Points, in no order, along strands that fork and pass close to each other.
Points whose rows are less than 157 apart are linked; no others are. Some points are linked to none.
q845: [ 23  39  -4   7  25 -21 -27  62   6  75   1  44   0 -14 -17  16 -10   1
  67   3  14  45   8 -15  22   2  -7  15 -35  58 -20 -58  25 -13  33  56
 -30  34 -57 -27 -22   8  46 -42  -3  12   6  49 -19]
q706: [-27 -16 -54  25   4 -28  30 -34   7 -58  37  -8  38  60 -12 -17 -16  12
 -40 -13 -20   3  16  22  -4  29  28   2  18 -58  43  40  14 -16   6 -51
 -14  37   5  12  29  11 -22  13  10  15 -30 -32   1]
q914: [ 60  27   8 -10  10  -9   8  41  22 -20 -56  19  42  -8  10  18  -1  23
  10  11  18  17  19 -14 -16  36  17   9 -42  10  -4   3 -41 -47  25  21
  18  46  34   4 -28 -37 -16 -19 -17  19 -24  60 -23]
q455: [-41 -24  -6 -28  15   6 -19 -32   0  39 -10 -22 -22 -43   6 -54  33 -49
 -25   9  -6 -44 -28   7   0  11 -48  -5  43  -9 -41  23   8  43 -30 -17
  32 -45 -14  25 -21  32  21  26  23 -49  20 -32 -25]
q813: [-14   0  61 -17  -1 -13  -1 -15 -12  43   0  15 -42  49  17  42 -25  10
  13 -18  -4  11 -29  15  -8  10 -19 -48  20  22 -19 -11   2  -5 -21  23
 -12 -65 -24 -34  -3  -7 -35 -35  16  13  22  17   5]
q316: [-57 -11 -53  13   8  -1 -14  -2 -16  35   6  -9  19 -35 -30 -83  36 -28
 -29 -23  -4 -54  -2  -9  14 -19 -41  48  26 -20 -40  21  31  21  -4  16
 -10  14 -28  35  -9  -1  87  49  23 -28  20 -44 -59]
q408: [ 67  42 -11   7   0 -16  -7  40  36   1 -38  -3  67 -17  11  38  -9  10
  19  29  32  35  25 -31 -28  32  32  15 -78  32   8 -17 -38 -18  28  -6
  28  69  38  23 -24 -21 -23 -32 -49  44 -31  71  21]
q142: [ 29 -23 104  17 -49  64   5   8 -44 -49 -22   7 -43  21   6  18   3  39
   4 -26   0 -43  10   5  37 -64  24  53   9 -34  -6 -42 -17 -52  35  34
  14 -49  29 -21  12 -32 -11   5  25 -16  42  39   2]
q336: [-21  10  20 -44  30  -7 -35  13   8  20  17  21 -41 -17   0 -43  28 -13
   9   5   2  20 -51   2   5  12 -30  -6  -3  21 -23 -10  13  17  -5  -5
 -15 -42 -43 -10 -20  55  14 -33  12 -25  20 -13 -33]
q308: [-12  47  33 -74  -3  -6  -6 -24  46 -19 -53 -16  30  49  12  27  30  23
  28  12  17  53  -7 -12  -1  34 -12 -42 -55   4  -6   6 -20 -10   7 -11
 -11   4 -28  24 -43  32 -61 -61 -44  29   1  47  -1]
q905: [ 17  46  19 -20 -16  -9  39 -14  13 -21 -75 -41  29  57   5  27  32  45
  24 -21  13  21  15 -12 -17   8  12 -11 -35 -22  -1  34 -48 -14 -30  15
   3  13  54  28  -5 -13 -81 -13 -37  43   9  35  13]
q118: [ 52 -40 -22  34   5  14   2  18 -14 -26   0  20  19 -32   3  -7 -35   0
 -46  24  -4 -40  23  11   1  -4  18  37  -8 -24  -1 -11   8 -13  28 -38
  15  21  29   1   7 -39  42  -1   1 -24 -28  -9 -14]
q518: [ 35   8 -12  -4  25 -22 -11  13   6  -3  35  17  30  31  21  51 -69  19
  -7  11 -12  31  24  -8 -29  68  28 -50  13  20  41  38   5 -19   7  18
   2  41 -20 -37  12 -46 -15 -16   7  40 -39  -5  11]
q166: [ 16  55 -29  27  26   0  18  46  24   0 -44  32  34   3 -26  -7  29  23
  70   1  15  41  40 -21  43  -1  11  33 -59   8  -5 -15 -10 -39  33  58
 -10  80 -21  24 -53   2  16 -16 -15   2 -17  55 -36]
q283: [-51 -11  -8 -17   0  11 -27 -31 -22  35 -29 -11 -27 -50  10 -88  56 -38
 -24   8  -4 -50 -34  -4   9 -26 -63  19  44 -15 -54   0 -11  37 -30  -7
  38 -42  14  45 -24  40   7  24   8 -40  43 -23 -33]
q87: [ 13 -55  11   5 -23  34  44 -38 -43 -23   2 -46 -37 -47  28  84 -34 -14
 -32  41  21 -48  22   0 -41 -36   4 -36  60   4  21  21   2  39 -36 -28
  43 -45  62 -13 -21 -37   8  42  12 -27   1 -18  55]
q628: [ 10 -14 -59  -6   8 -24 -31  -2  56  12 -16 -27  40   1 -10 -36  19 -45
 -31  56  13 -16 -11 -16 -15  15   4  23 -58   6 -13 -30   6  49  13 -85
  19  13  -4  52 -16  18  33 -21 -32 -10 -43   4  29]
q932: [ -2  -4  -9  45  -7  10  10  24 -43   4  42  33   0 -75   9 -10 -29  -2
 -10 -47 -15 -11  18  11 -16 -45   0   0  54   6   9   9  -7   5 -26  54
 -11   3  39 -35  38 -49  31  71  10  19  13 -38  -6]
q73: [-26 -39 -35  55 -18  10   6   1 -29  14  75 -14   8 -56 -17 -22 -14 -29
 -23  -4 -25 -49  10  -3  -3 -45   1  35  30   4  13  -3  36  23   4 -19
  -6  12  -7   4  44 -31  91  70  20 -29  -8 -75   6]
q461: [ -6 -39 -36  -4   2 -14 -19 -39  30 -17   1 -27  12  38 -13 -11   1 -29
 -44  40  -7 -10 -12   1 -30   9  18  -9 -39 -12  14  -4  10  29  10 -98
   9 -17 -15  41   5   8  13 -17  -8 -14 -45  -8  34]
q193: [ -4 -46  13 -24  20  -1 -45 -10   9  24  47 -11 -48 -14 -17  -4  -6 -58
  -9  52 -22  -4 -32  -9 -12  16   0 -24  -1  32  17 -16  29  44   4 -65
  11 -50 -52  -3  15  16  47  -7  28 -52  -9 -49  30]
q994: [-30 -52  -4  17 -30  18   8 -56 -19  -2  11 -42 -38  -6  -3  20  10 -45
 -32  40  -9 -38 -11   4 -25 -53   5 -24  26   7  18  -7  17  42 -20 -76
  26 -60  12  37   7   7  27  30  11 -52 -15 -28  41]
q815: [-26   2 -16 -20  10  -9 -27  -1  26 -24 -19   3  -9  20 -32 -87  59 -23
 -22  23   3  -7 -39  -6  29 -14 -12  41 -45 -27 -24 -17   5  13  16 -54
  -1 -11 -16  51 -23  53  17 -22  -3 -41   3 -21 -32]
q570: [ -2   8 -44  12  26  -3   3  11   8  14   5  15  23  13  -7 -22 -15   8
   2 -20  -5   7  11  18   7  26  -4   6   0   2  -2  17  25 -13   8  27
 -16  22 -31   0  -4 -13  36   8  10  -3 -22  -7 -43]
q355: [ 35  46 -47  18   0 -17   2  13  53  -7 -18 -17  81  16   8  25   1   7
  23  30  18  48  32 -29 -26  25  29  14 -84  17  25 -17 -17  11  22 -27
  11  70   6  42 -16   5 -23 -29 -57  47 -44  54  40]
q460: [-18 -35  12 -21  19  10 -27 -13  -4   7  15  -1 -35  -8  -1 -26   7 -33
 -25  13 -13 -19 -36  16  -1  13 -21  -7  11   5 -13   3  18  15   0 -34
  14 -48 -32   3  -7  23  34 -11  21 -47   3 -29 -18]
q960: [-20  -1 -45  62 -36 -26  37  -1 -20 -38  61  12  23 -11 -21 -17 -13   1
 -22 -20 -18   0   4  21  -7 -54  30  29  20 -24  55 -15   6   7 -11 -34
 -28  17  38  14  60   1  17  44  -5   9 -19 -51  22]
q513: [ 10 -32 -12  25  14  22   0   3 -28 -31  21  15   6   7  -2  -6 -36  10
 -39 -19 -14 -29  19  34   8  16   5  18  19 -32   4  29  25 -35  22  -1
   3  12  -6 -19   8 -25  32   7  27 -30 -16 -21 -40]
q925: [ 14 -45  99 -49  -6  31 -15   1 -36 -23 -18  12 -76 -18  26  19   2  -4
   2  27  28 -14 -37   8 -18 -19 -20  -2  24   8 -15 -34 -35  -2  -7 -14
  28 -86  31 -27 -18  32 -29 -44  13 -30  46  33  14]
q339: [-50   7  50 -20   0  -9 -17 -32  -6  53  19   2 -49  53  13  15 -10  -4
  12 -27  -7   9 -44  17   8  13 -43 -47  37  11 -30   9  16   8 -39  37
 -10 -72 -38 -40  -7  33 -53 -29  24   6  39   0   1]
q522: [ -8  27 -39  34   2 -15  19  21 -17  13  17  27  17 -59  -3 -29 -10  -1
   0 -54 -10  13  15  10 -20 -29  -3  -7  51  -1   9  20 -14  15 -50  62
 -18  13  42 -14  34 -25   7  67  -3  37   6 -33 -10]
q970: [-39  20  -6  34 -17  36  23  -7 -27  -8 -20  -3   1  45 -33 -64  53  14
  27 -69 -22 -25   3   0  56 -58 -11  77 -20 -57 -32   8   3 -44  19  30
 -18  22   8  29  20  17  10  25  -4  -7  42 -18 -46]
q350: [-23  20 -34 -69  11 -36 -47  23  79  39  -2 -34  18 -54   3 -33  52 -32
  14  62  30  26 -30 -36  -2  43 -20  -8 -26  56  -5 -35  21  83  -6 -40
 -19  11 -52  27 -28  64  37 -16 -27  -4 -10   2  31]
q674: [ 30 -16  57  42 -44  58  17  16 -49 -59   4  22 -26  26 -12  10  -3  45
   0 -30 -13 -33  28  12  39 -59  39  63  -8 -53  10 -23  -5 -62  48  17
  -1  -3  26 -14  30 -34   4  11  21 -16  22   7 -14]
q479: [ 23 -26  13  -1 -19  -2  38 -10 -39 -43 -14 -30 -11 -27  25  56 -34  23
 -42  -2  28 -26  12   8 -56  -8   0 -29  52  -6  25  38 -25  24 -56   3
  24 -18  89 -20  -1 -46 -29  31  -2   9   9 -10  37]
q139: [ 26  56  -5  15  22 -13  -3  54  20  28 -26  44  21   2 -26  17   6  18
  79  10  14  56  26 -19  28   4   5  19 -55  35  -7 -35   5 -39  41  60
 -16  65 -45  -2 -44   4  24 -45  -9   3  -9  66 -29]
q529: [-31  28 -18  32  -7  11  41 -15   1 -15  -2  -3  11  81 -33 -37  34  24
  39 -58 -33   8  14  14  47 -26  14  50 -17 -64  11  25  11 -38  19  23
 -31  32  -5  22  27  21 -23  11   5   8   6 -14 -28]
q937: [  9  47 -64  41   2 -26  22  37  -6  -6  -7  31  42 -60 -13 -53  11  -3
   3 -38  -4  26  24   0  -3 -34   8  23  23  -6  12  -5 -34   8 -47  50
 -12  52  63   9  21  -8   8  54 -22  43   0 -15 -13]
q833: [-19  46 -37  31   2 -22  51  -5  19 -32  12  20  29  77 -22 -16   7  33
  49 -42 -32  51  36   5  24   0  24  21  -7 -52  40  34  -6 -31   0  41
 -33  63 -15   4  14  15 -33   3  13  29 -16  -9 -27]
q649: [ 53 -16  28  -9   3 -17 -12  18 -22 -29  17   6   4   9  28  76 -64  32
 -35  14   6   8  21  -5 -45  59  29 -54  41  21  44  44 -13 -24  -5  28
  14  11  22 -59  18 -71 -32  -9  22  34 -15   2  22]
q753: [-41  -6   5  11 -14  35  -1 -25 -35  15 -40  -1 -20 -18   7 -72  42  -7
 -10 -34  -4 -53 -23   3  24 -51 -44  34  25 -18 -56  -8 -21  -6 -12  20
  27 -36  30  38 -10  13  -4  25  -8 -14  46  -1 -35]
q951: [ 84  13   6  11  12 -15  -8  71  -5   3 -33  29  30 -51  13  23 -26  20
  -1   6  13   7  32 -10 -36  31  24  13  -5  40   6  -1 -37 -37  17  48
  14  48  46 -33   2 -58   6   1   2  22 -17  51 -19]
q606: [  9 -12  31  49 -46  42  31  15 -50 -85  34  25 -11  29 -28   5  -2  43
   1 -41 -22 -21  42  20  47 -67  37  74  -4 -79  34  -3   1 -70  49  -1
 -19  41  35 -20  51 -18  -5  29  16  -9  23 -29 -21]
q841: [ 72  -1 -30   7   0 -28 -12  10  17 -50  11   6  63  -5  18  46 -49   4
 -28  29   8  33  37 -17 -62  44  29   4 -41  -9  57  10 -22  11  11 -41
  19  66  44   3  22 -38 -33 -24 -34  48 -41   3  51]
q808: [-27 -46 -43  30   9   2  -3   4 -18  26  28 -17  17 -53 -18 -50   7 -42
 -37   0 -20 -70   6  -7   8 -20 -22  43  26 -16 -29  11  37  22  -2 -17
   4  14 -11  18  10 -24  96  57  25 -42   3 -64 -30]
q122: [-16  10 -37  25  15 -21  31  -9  -3 -56  46  20  30  75 -12 -10 -32  20
  -7 -28 -27  34  27  19   8  31  26   3  23 -53  51  47   7 -40   8  14
 -17  58  -9  -9  23   8 -32   1  21  25 -23 -27 -18]
q51: [-43  26  -3 -43  21 -31 -16 -13  36  89  20   0 -14  13  13  26  -7 -15
  29   3   6  24 -16  -8  20  50 -30 -77  23  56 -20  15  23  34 -29  33
 -38 -24 -89 -44 -11  14   3   1  12  26   2 -12   3]
q239: [-15  36 -23 -28  15  -4 -15   7  35  -8 -49   6   6   1 -15 -69  66  -5
   4  20  18  13 -33 -13  41   0 -11  25 -44  -8 -34 -24  -7  10   7 -22
  -2   3 -14  48 -42  51   7 -23 -27 -16   4  11 -32]
q624: [-27 -21 -53  -2  14 -20  26 -38  16  43  14 -60  35 -27  -3 -11   1 -23
 -21   8  -8 -32  -2   0 -25  36  -1 -36  36   2   2  43  10  58 -53 -25
   3 -10  -2  17  17 -13  17  55  10  -2 -20 -51  31]
q718: [ 12  38  52  -9   2 -36  -1  13   6  49 -14  38 -23  39  -3  33  -1  14
  46 -13 -14  43 -30  -4   9  -5  -1 -17 -26  20 -26 -61  -7 -12   1  28
 -30 -36 -29 -19 -12   3 -18 -51   1  20  20  39  -3]
q666: [ -4  21  39 -84  13  15 -20 -12  45 -37 -48  -3  14  40  16   1  14  10
   6   3   8  31 -18   3   9  57 -20 -19 -35 -16 -15  23  -4 -36  24   3
   5  10 -23   0 -41  41 -58 -64 -20  -2  -3  38 -22]
q398: [ -8 -13   1  50 -57  -3  45 -23 -29 -85  47   8  -8  11 -10  17 -17  25
 -35 -16 -14   0  16  29   4 -65  44  12  29 -44  64  -9  -2 -15   4 -35
 -15   4  53   0  51  -6 -27  33   5  11 -14 -37  29]
q610: [ -6  27   4 -83  22 -37 -37  42  49  50  10   3  -7 -85  18 -13  35 -15
  41  48  36  48 -40 -34   5  30 -27 -30 -13  76 -18 -40   6  60   5 -19
 -39  16 -40 -13 -33  78  19 -27 -34  13   6  18   7]
q432: [ 42  11 -25  22  10 -12 -53  36  20  38  22  20  13  21 -25   6 -27  -2
  35  27   0  33  -7 -10  -9  14  28  34 -69  38   8 -59  39  14  62 -31
   6  17 -43  16  13  10  28 -51 -14  -6 -25  30  44]
q393: [-53 -26  52 -37  16  -4 -17 -26 -33  70  47  -1 -87 -38  21   4  24 -46
  32  10  -1  -7 -53  -6 -14 -12 -64 -47  58  19 -21  13  -5  47 -47   2
   7 -95 -20 -22   0  52 -28  12  36 -35  63 -32  13]
q331: [-26   3  47  13 -27  40  17 -17 -30   3 -41  -9 -40  25   6 -42  49   8
  19 -40  -7 -37 -32   0  35 -68 -17  35   0 -25 -43 -29 -29 -17  -7  20
  16 -52  42  36   3  10 -39   6 -18  -8  51  13   7]
q74: [ -1 -29  22 -10  20  10  -5 -12 -27 -15  21 -20  -5  24  30  53 -57  12
 -41 -17  -3 -20  11  20  -5  67   8 -61  62   5   8  75   6 -28 -19  44
  31  -5  13 -67   5 -37 -39   2  32  16  -1  -4  -1]
q653: [ 45  19 -37  -4  18 -35   4  11  25 -36  15   7  65  10  17  34 -43  12
 -12  10  -4  44  36  -9 -48  57  21 -23 -17  -2  54  28 -14   3  -6  -5
   4  70  18  -2  10 -28 -24 -11 -21  46 -45   1  17]
q41: [  -8  -31   26   31  -53   17   39  -37  -30 -106   41  -13  -25   29
    2   37  -27   35  -52  -18   -7  -13   27   31   14  -43   46    6
   45  -58   59   15   13  -33   16  -24    2    7   57  -21   34   -4
  -48   20   22    7   -9  -22   30]
q210: [-23  47 -26 -33  14  11  -1   8  54 -25 -70   7  22  16 -18 -51  71  13
  30  16  21  24  -2 -10  65  15 -12  27 -48 -38 -27  -1   1 -12  27   8
 -11  44 -32  43 -55  51  -5 -21 -30 -20   2  27 -45]
q725: [-52 -42  27  31 -51  43  -7 -41 -34 -37  19 -17 -50  20 -14 -31  34 -20
 -37  -7 -19 -52 -17  15  24 -82 -12  41   6 -30  -9 -19  21  -8  22 -47
  15 -42  -1  35  16  28  21  18  17 -60  20 -25 -18]
q357: [ 18 -11  31 -93  26 -15 -45  -1  23  12   2   3   1 -22  19  36 -18 -22
   3  51  20  30 -28  -9 -34  62 -15 -55 -26  45  -1  -3  -8  14  13 -50
   3 -16 -37 -22 -26  21  -3 -64 -25   7 -14   7  18]
q934: [-31 -66  66  16 -40  73 -12 -60 -38 -52  50 -35 -63  39   9  40 -32  -6
 -46 -13 -13 -42  -4  36  35 -23  -3  -6  47 -21  15   9  46 -32  15  12
  41 -50  -4 -32   5  25 -24  -8  49 -37  15   8  18]
q200: [  2  26 -33 -12  35 -15 -31  55  29  89  13  20  -1 -25  -5   9 -14 -16
  59   1  15  34  14 -10  25  28 -21  -7 -14  69 -15 -24  46  16  21  59
 -42  35 -86 -39 -11   1  60  -8   0   8  -4  14 -13]
q866: [ 26 -11  47 -49  16  28 -24  10   5 -40 -37  22 -12  23   4 -17   1   2
  -8   8   1  -2 -23  16  16  31  -9  17 -31 -20 -21  -2  -9 -45  38 -12
  13 -18  -4  -6 -23  21 -22 -57  -3 -32   1  24 -25]
q220: [ 83   0   4  41   8   2 -12  78 -38  -5  -6  43  14 -67   2   5 -34  21
 -10  -4   5 -10  34  -2 -19  -1  28  36  12  22   9 -16 -24 -34  16  51
  10  34  48 -36  22 -64  30  16  13  10   1  24 -17]
q598: [ -9 -58  54  17 -52  56  29 -61 -27 -93  23 -49 -44  47   6  50 -30  25
 -51 -19   2 -38  19  28  16 -36  26   2  46 -41  39  20  25 -35  17  -3
  28 -18  49 -23  11   3 -56   4  31  -7   0  11  37]
q999: [-25   0  23  10  12  28 -19  16 -34  54  11  32 -32 -13  12  -5 -14  -2
   9 -63  -3 -15   5  20   1 -10 -38 -10  35  14 -48  23   2 -31  -8  82
 -15 -38 -31 -48   3 -27  12  21  30  10  41  12 -54]
q908: [ 30 -30 -31  13  15   0  22   2   0  29  16 -36  12 -60  16  17 -35 -19
 -12   4  -3 -26  12  -1 -32  13   7 -26  32  29   5  10   0  43 -33 -16
  15   0  33 -10  27 -43  21  43  -7   2 -16 -39  46]
q303: [-72   1  26 -26   4  -6 -21 -45 -18  87  22 -13 -59  -5  10  -6  17 -25
  23 -25   3 -13 -48  10  -4  -2 -66 -49  58  12 -36  25   7  42 -53  32
  -2 -84 -38 -17  -2  42 -40  11  31  -6  56 -13   4]
q43: [ 81  -5   4  35 -12  -5  23  33  -4 -76 -31  34  27   0  -5  12 -11  22
 -25  23   8  -4  30 -11   2  -5  48  48 -39 -54  25  -1 -50 -44  35 -27
  20  50  81   5  15 -45 -29  -2 -12  14 -20  11   0]
q662: [-13 -36 -35   0  12 -15  -3 -57  10 -55  20 -20  27  70   5  15 -28  -2
 -52  15 -15  -2  12   9 -30  44  33 -31 -13 -40  30  37  11  -5  21 -75
   3  13 -16  21   6  -6 -23 -25   0  18 -49 -12  31]
q121: [ -2  42 -45 -12   3 -26  17 -13  34  23 -33 -30  49  -4  17  10   9  26
   8  -6  17  24  16  -4 -28  32   1 -38  -2  25   3  14  -9  30 -41   8
 -13  19  -1  24 -10  -6 -16   5 -33  43 -23  22   3]
q495: [ 47 -12  58 -37  15  36 -38  36 -22 -38 -27  44 -28 -10 -12 -21   5   5
  -6  29   6  -4 -23   4  16   4   2  34 -39 -14 -26 -32 -20 -49  51 -17
  10 -33  -5 -19 -13  15   4 -65   6 -44  16  24 -25]
q127: [-53 -46   5  44 -48  22   5 -51 -27 -21  38 -29 -39   5  -7  -5  18 -25
 -43  13 -22 -49 -11  14   1 -74   5  13  25 -12  15 -10  27  16  10 -59
  13 -46   2  35  19  10  32  34  22 -50  -9 -33   0]
q521: [ 75   6   4  -1   3 -15  14  26  22 -67 -51  26  55   6  11  21  -8  17
 -20  24   6   4  35 -21 -16  37  27  33 -48 -46  14  32 -47 -51  34  -7
  22  73  62   1 -13 -41 -46 -20 -13  19 -27  32 -22]
q310: [-40   5 -18  -1  29  -7   3 -14   8  76  40  -3  -7   8   5  13 -28 -13
  14 -22  -8  -4   0   1  17  41 -13 -64  39  39 -16  50  25  10 -30  49
 -17 -24 -61 -56  12 -28   8  38  31  22   2 -38  -7]
q401: [ 32   0  -3  39 -13 -15 -34  16   2  42  18   5 -18  15 -18  10 -13  -8
  20  17 -13  15 -22  -9  -8 -30  35  19 -49  45  -2 -85  19  28  23 -47
   4 -27 -10  29  25   4  21 -41 -20   1 -10  23  63]
q646: [ 26  19   6  -7 -17 -13  39 -23   3 -62 -50 -39  33  59   5  38   8  41
 -11  -7  14  14  19  -7 -38   3  21  -8 -35 -38  22  39 -47 -10 -31 -21
   5  17  67  25   8 -24 -80 -12 -40  43  -8  10  28]
q216: [-17 -40  99 -17 -16  39 -20 -17 -41  -7  31  13 -90   7  22  14  -3  -9
   2   0  -6 -11 -41  17   2 -37 -31  -5  35  -2 -10 -33   6  -4 -10   9
  12 -95  -9 -39  -2  40 -27 -32  36 -39  55   7  10]
q869: [  1 -22  95  11 -40  50  22  -9 -35 -21 -33  -9 -49  32  17  15   9  24
  10 -41   9 -40 -10   9  17 -56  -4  31  20 -20 -19 -29 -23 -31   3  44
  16 -62  50 -10   5 -17 -44   7  10 -11  47  39  19]
q217: [-20 -50   3   5 -16  23  27 -49 -34  20   5 -49 -43 -30  18  52  -3 -43
  -8  38   3 -44  -9   0 -35 -34 -15 -46  48  20   9   8   6  48 -40 -47
  33 -70  21  17   0  -9  16  41  10 -47   7 -28  51]
q404: [-26  56  10 -44  -3 -23  -6   3  64   9 -30  16  29  33  17  45  20  29
  56  18   9  75  10 -19  23  38 -14 -55 -29  28   9  -6   3 -10   6  32
 -36  39 -73   3 -58  28 -29 -47 -32  25 -11  70 -17]
q63: [ -8  54  50 -33  -1 -40   0  11  37  42 -18  38  -7  58   7  50  -2  18
  58  -4 -12  63 -10 -13  20  21 -15 -39 -23  20 -19 -35   1 -27   6  51
 -44  -2 -54 -37 -39  15 -44 -63  -2  31  11  53 -22]
q500: [ 14  61 -59  48  12 -18  29  40   7  -4 -37  28  39 -39 -16 -47  31  17
  30 -28   1  35  36 -17  17 -26  19  31  -5  -1  -4  -7 -40 -12 -31  66
  -7  73  51  19 -12  -6   0  34 -27  46  -3  24 -30]
q818: [ 20  34  -1  71  -9  -6  25  42 -37 -17  22  58  11   0 -29 -12  -9  31
  36 -52 -26  40  30  -1   7 -55  26  49  -7 -24  20 -11 -17 -44  -4  64
 -25  42  28 -13  30 -34  15  19  10  24  16  -7 -28]
q574: [ 33 -16  44 -86  24  -9 -19  11  -3  39 -25  -3 -16 -38  27  54 -27 -13
   1  28  27  -1 -18   0 -35  54 -25 -58   2  63 -20   5 -25   4   0 -15
   6 -26 -10 -35 -17  -4   0 -32 -15   7   2  26  10]
q177: [-37  18 -69 -14  12 -19  10 -20  43  84  -9 -51  29 -48  -4 -36  31 -17
  10  -1   8 -15   1 -17  -8  34 -13 -29  39  22 -15  23  14  70 -46  24
 -21  -1 -47  17   2  -4  36  63   7  16  -4 -24  17]
q614: [-31 -60  68   0 -28  68 -18 -45 -45 -24  41 -16 -79  -5  20  36 -16 -27
 -32  13  -7 -36 -13  30  14 -36 -20 -14  50  -9   7  -3  31  -6   3  -2
  45 -80 -12 -29  -7  27   2   2  51 -57  26  -2   6]
q466: [ 29 -33  -5  22  10  11  23  14 -19  29  48 -10 -15 -87  16  29 -50 -19
   3 -13 -11 -20  20  -2 -18  -4   8 -31  54  31  14  16   2  25 -29  26
   6  -4  22 -52  45 -61  24  72  17   3   3 -55  45]
q182: [ -7  11  24 -60  38 -26 -35  30  12  50  26  28 -42 -55   7 -25  22 -20
  31  23   9  25 -51 -13  -3  21 -32 -24   1  55 -26 -26   3  36  -4  -4
 -30 -28 -46 -31 -16  55  20 -26   3  -5  20 -12 -20]
q353: [ 22   4  40   4  -1 -19 -24  17 -10  51  10  30 -45  -2  -7  12  -3  -6
  28  14  -9  17 -43  -5  -8 -24   4  -4 -26  42 -17 -85   0  17   3 -22
  -9 -55 -17   2   8   8  19 -45  -5   0  15  18  31]
q547: [ 56 -12 -15  66 -25  11  21  37 -30 -53   2  32  15 -32  -8 -12 -20  18
 -30  15   6 -24  24  -4  20 -50  45  61 -16 -29  18 -40 -25 -30  26 -27
  18  35  73  11  23 -37  17  18 -16   4 -11  -4   1]
q309: [ -5  72 -14  -8 -16 -26  39 -20  22  14 -65 -31  34  27   7  21  32  54
  34 -26  16  36  20  -9 -20   5   3 -36  -2   3  -4  19 -37  11 -57  45
 -22  17  20  22 -13  -2 -71   0 -34  57   7  44  -2]
q240: [-23 -28  11   4 -15  22  -7 -23   1 -41 -16 -10 -32  50 -28 -59  43 -17
 -25  -4 -15 -29 -27  11  39 -44   0  44 -38 -47 -16 -14   3 -15  30 -60
   7 -23   7  40   8  33  -3  -7  -2 -46   9 -20 -16]
q445: [ 13 -32   3 -65  35 -11 -49  -6  34  31  28 -14  -9 -18   1  16 -24 -45
   3  56  -4  13 -27 -13 -25  62  -4 -41 -21  45   5  -3  20  35  17 -62
   7 -18 -59 -17  -2  15  29 -35  -2 -20 -25 -24  37]
q921: [ -7  36 -43   4  20 -11  11  11  32  26 -22   9  28  -2   4 -12   7  14
  21 -20   5  26  16   6   3  27  -2 -16   1  19  -9  12   8   3 -10  39
 -19  27 -25   7 -16  -5  12  10 -13  21 -21  22 -33]
q528: [-28 -16  -9  -9  42   6 -13 -13  -6  26  36  -9   5  21  11  15 -45  -8
 -20 -18 -11 -15   2  19  24  74  -5 -57  42  16 -12  74  29 -20  -8  45
  13  -4 -45 -60  -4 -21  -3  11  36   2  -6 -24 -22]
q172: [ -1   5 -36 -52  13 -25 -34  -1  58  31 -26 -33  30 -36   8 -30  34 -39
 -12  57  24   0 -28 -27 -15  28 -17  -9 -40  35 -22 -29  -1  67 -12 -65
  12   0 -16  41 -30  39  26 -22 -39  -5 -19   2  26]
q364: [  6  -2 -24  -1 -20 -13  43 -35 -21 -54 -37 -51  32  12   4  29 -12  30
 -44  -1  25 -16  14   7 -54 -11  -2 -19  19 -36  20  47 -35  29 -74 -34
  12  -3  87  20   9 -11 -58  15 -35  21   3 -19  35]
q162: [-38  23 -32 -52  19 -26  -9 -15  52  93  -7 -41   3 -34   7   3  24 -18
  33  10  18  11 -11 -18   5  49 -31 -64  23  61 -19   9  14  66 -38  19
 -36 -12 -80  -9  -8  18  19  30  -5  18   4  -8  23]
q332: [-58  -1 -40  39 -11   6   2  -7 -33   0   6  -2  15  16 -42 -76  41  -2
 -13 -41  -3 -35  -5  -1  27 -49 -28  69  -8 -38 -29   7  23 -15  17   4
 -23  21 -15  43   7   9  65  28  13 -22  24 -40 -63]
q80: [  2  52 -20  -1  16  13  33  16  37 -21 -64  10  33  36 -18 -23  54  22
  54  -5   4  20  29 -12  60   8  14  38 -56 -45 -12  17 -20 -39  31  29
  -1  68  -2  34 -38  17 -19  -4 -25   3 -13  31 -40]
q532: [ 20  27 -61  29  15 -21 -11  17  45   9  11   6  53  41 -18  -6 -12  -3
  26  22   4  39  14 -14 -11  24  29  28 -72  12  23 -26  30  15  51 -26
  -5  51 -37  37  -1  14  19 -26 -22  12 -46  31  31]
q773: [ 31 -19   5 -17  18   2   3  12  -9  42 -25  -6  -6 -44  25  26 -24  -4
  -3   1  12 -24   1   6 -32  21  -9 -30  19  45 -17   0 -15  12 -17   1
  16 -19  23 -12   3 -40  17  11 -10   4  -6  10  10]
q486: [-22 -11 -40  73 -28  -9  12   7 -31  -7  78  12  15 -10 -29 -19 -20   3
 -13 -25 -26  -9   7   8  -6 -55  22  39  16  -8  35 -13  34   6   7 -12
 -31  17  -2  10  58 -20  58  46  13  -2 -14 -56   0]

A fork is a point with three links. Follow the links from the first point to the second and name the forks in between, in order.
q182 / q606 => q460
q813 / q355 => q718
q528 / q522 => q908
q220 / q118 => q914

A fork is a point with three links, a tip a point with one. Leave the first point through the second and follow the links. Name the first fork or tip that comes.
q706 / q662 => q460
q393 / q303 => q718
q121 / q921 => q914
q445 / q357 => q908
q808 / q73 => q925
q404 / q308 => q495
q87 / q217 => q200
q908 / q466 => q500

Follow the links from the first point to the second, and from the first to the third. Name the last point that the two ways share.
q432 / q220 / q118 => q914
q528 / q357 / q522 => q908
q401 / q393 / q866 => q718
q283 / q833 / q310 => q460
q674 / q610 / q445 => q460
q220 / q404 / q921 => q914
q932 / q528 / q753 => q908

Name the points in between on the shortest way along the links from the first point to the second, in order.
q674 / q455 => q142 > q869 > q331 > q753 > q283
q610 / q773 => q182 > q336 > q460 > q193 > q445 > q357 > q574
q461 / q610 => q628 > q172 > q350
q122 / q628 => q706 > q662 > q461
